Points on a hilly landscape, in no order, each with its height.
A ball rolls from a point to the lowest of its 3 nearest points, and stops where none of them is lower. Distance is the straight distance between rows; heights are no part of it.
<715>: [167 126 141 117 153 129  82  88]  (h 1.72)
<31>: [101 125 122 167 179 153  51 124]  (h 0.39)
<800>: [ 95 177 125 163 150 125 157 146]  (h 7.36)
<27>: [128 166  87 210 110 120 137 128]  (h 4.59)
<550>: [159 129 160  93 156 131  99  82]  (h 4.26)
<673>: [ 84 135 143 103 129 136 166 169]  (h 5.21)
<86>: [103 100 135  84 106 136 146 145]  (h 4.05)
<361>: [114 204 138 147 159 115 160 130]  (h 7.66)
<208>: [148 197 122 152 149  99 151 116]  (h 1.37)
<144>: [174  86 115 127 106 118  88 103]  (h 3.65)
<787>: [ 80 132 118 151 123 139 154 157]  (h 4.37)
<686>: [126  80 124 106  97 126 134 138]  (h 0.47)
<824>: [ 78 141 139 124 134 138 166 161]  (h 4.87)
<331>: [148 129 126 156 165 136  65  98]  (h 1.87)
<34>: [137 133 118 162 166 146  52 104]  (h 4.11)
<330>: [ 83 146 158  84 129 133 164 165]  (h 4.12)
<422>: [ 83 149 130 140 133 143 168 155]  (h 4.53)
<226>: [ 82 165 132 135 155 131 163 159]  (h 5.18)
<533>: [133 117 177  49 116 126 137 116]  (h 3.64)
<74>: [ 95 189 141 135 158 129 162 155]  (h 6.51)
<21>: [120  93 131  99  99 131 143 144]  (h 4.83)
<193>: [164  76 122 106 103 123 113 108]  (h 0.91)
<236>: [157 118 158  69 125 118 119  99]  (h 3.60)
<378>: [ 96 100 123 127 104 139 152 163]  (h 5.24)
<532>: [122 118 169  58 110 126 145 136]  (h 3.05)
<303>: [169 190 112 147 134  84 154 110]  (h 2.15)
<851>: [103 118  89 213  96 157 136 157]  (h 7.17)
<807>: [122 141 129 152 180 147  61 116]  (h 3.15)
<50>: [ 90 103 116 146 107 144 156 162]  (h 5.16)
<107>: [173 109 122 139 139 125  67  86]  (h 3.94)
<94>: [129 106 157  59 113 127 142 126]  (h 1.74)
<2>: [100 117 148  76 112 132 155 153]  (h 3.24)
<266>: [ 83 146 115 158 135 134 157 156]  (h 4.30)
<741>: [125  92 141  75 108 126 136 126]  (h 2.79)
<487>: [160 119 112 156 154 132  55  93]  (h 4.71)
<802>: [170  96 119 125 123 122  87  97]  (h 3.83)
<557>: [141 150 146 128 179 142  76  97]  (h 3.49)
<804>: [138 142 138 135 184 138  66  99]  (h 2.69)
<675>: [117 193 123 158 158 112 158 130]  (h 7.42)
<99>: [155 201 128 143 153  96 159 112]  (h 2.08)
<155>: [115  76 114 123  96 136 135 152]  (h 4.08)
<485>: [128  71  97 155  80 152 130 165]  (h 5.98)
<333>: [151  71 111 110  94 123 114 124]  (h 2.44)
<661>: [193 163 117 115 127  69 174 117]  (h 4.14)
<344>: [180 189 122 126 137  82 162 116]  (h 2.96)
<450>: [171 114 133 117 134 125  85  88]  (h 3.45)
<553>: [148 185 109 167 143 100 149 115]  (h 1.09)
<130>: [165 123 148 101 154 127  88  81]  (h 4.44)
<827>: [ 85 140 110 167 125 139 157 156]  (h 4.18)
<67>: [167  67 103 129  90 123  93 121]  (h 2.84)
<871>: [118 124 176  47 114 125 154 131]  (h 4.58)
<561>: [144 133 135 142 175 138  63  99]  (h 2.41)
<759>: [162 146 169  81 162 134 103  84]  (h 4.67)
<792>: [169 110 139  95 132 120 100  88]  (h 4.62)
<263>: [ 89 113 119 126 121 138 158 163]  (h 5.72)
<467>: [150  97 139  82 110 124 115 103]  (h 5.30)
<261>: [100 155 108 189 131 133 149 138]  (h 3.66)
<337>: [158 178 101 178 132  92 148 113]  (h 3.02)
<753>: [ 97  87 109 155  96 142 148 164]  (h 5.11)
<224>: [131  85 132  84 102 127 137 131]  (h 4.41)
<644>: [136 177  96 195 121 113 137 122]  (h 3.67)
<347>: [ 94 120  96 186 108 154 145 156]  (h 6.10)
<469>: [151 131 184  49 128 123 129 109]  (h 5.80)
<468>: [ 99  91 115 138  98 141 145 160]  (h 4.79)
<538>: [103  87  97 163  94 149 147 170]  (h 5.46)
<625>: [165 141 181  64 155 122 110  90]  (h 5.12)
<770>: [129 175 105 184 136 119 148 128]  (h 2.45)
<33>: [102 112 144  80 111 127 154 149]  (h 3.48)
<749>: [128 161  90 222 104 128 131 129]  (h 5.27)
<578>: [144  85 129  86 104 123 119 117]  (h 5.73)
<492>: [167 111 148  82 132 127 105  93]  (h 0.83)
<380>: [158  71 110 113  98 121 107 118]  (h 2.06)
<194>: [108 147  99 207 118 136 140 144]  (h 4.51)
<145>: [ 92 123 162  76 118 131 161 162]  (h 1.86)
<32>: [116 136 127 157 177 149  60 114]  (h 3.28)
<98>: [141  58 104 135  83 134 122 145]  (h 6.24)
<72>: [ 82 164 152 111 148 132 169 160]  (h 6.13)
<83>: [ 93 111 106 172 110 141 152 161]  (h 5.50)

Two balls start at each pair of points below. Name the first point that both come to, or write -.
<361>, <800> | <226>
<83>, <98> | -
<194>, <675> | <553>

For each start below, name the point where the ball stops.
<422> | <827>
<263> | <827>
<673> | <145>
<86> | <145>
<344> | <553>
<557> | <331>
<67> | <193>
<804> | <331>
<303> | <553>
<27> | <553>
<749> | <553>
<144> | <193>
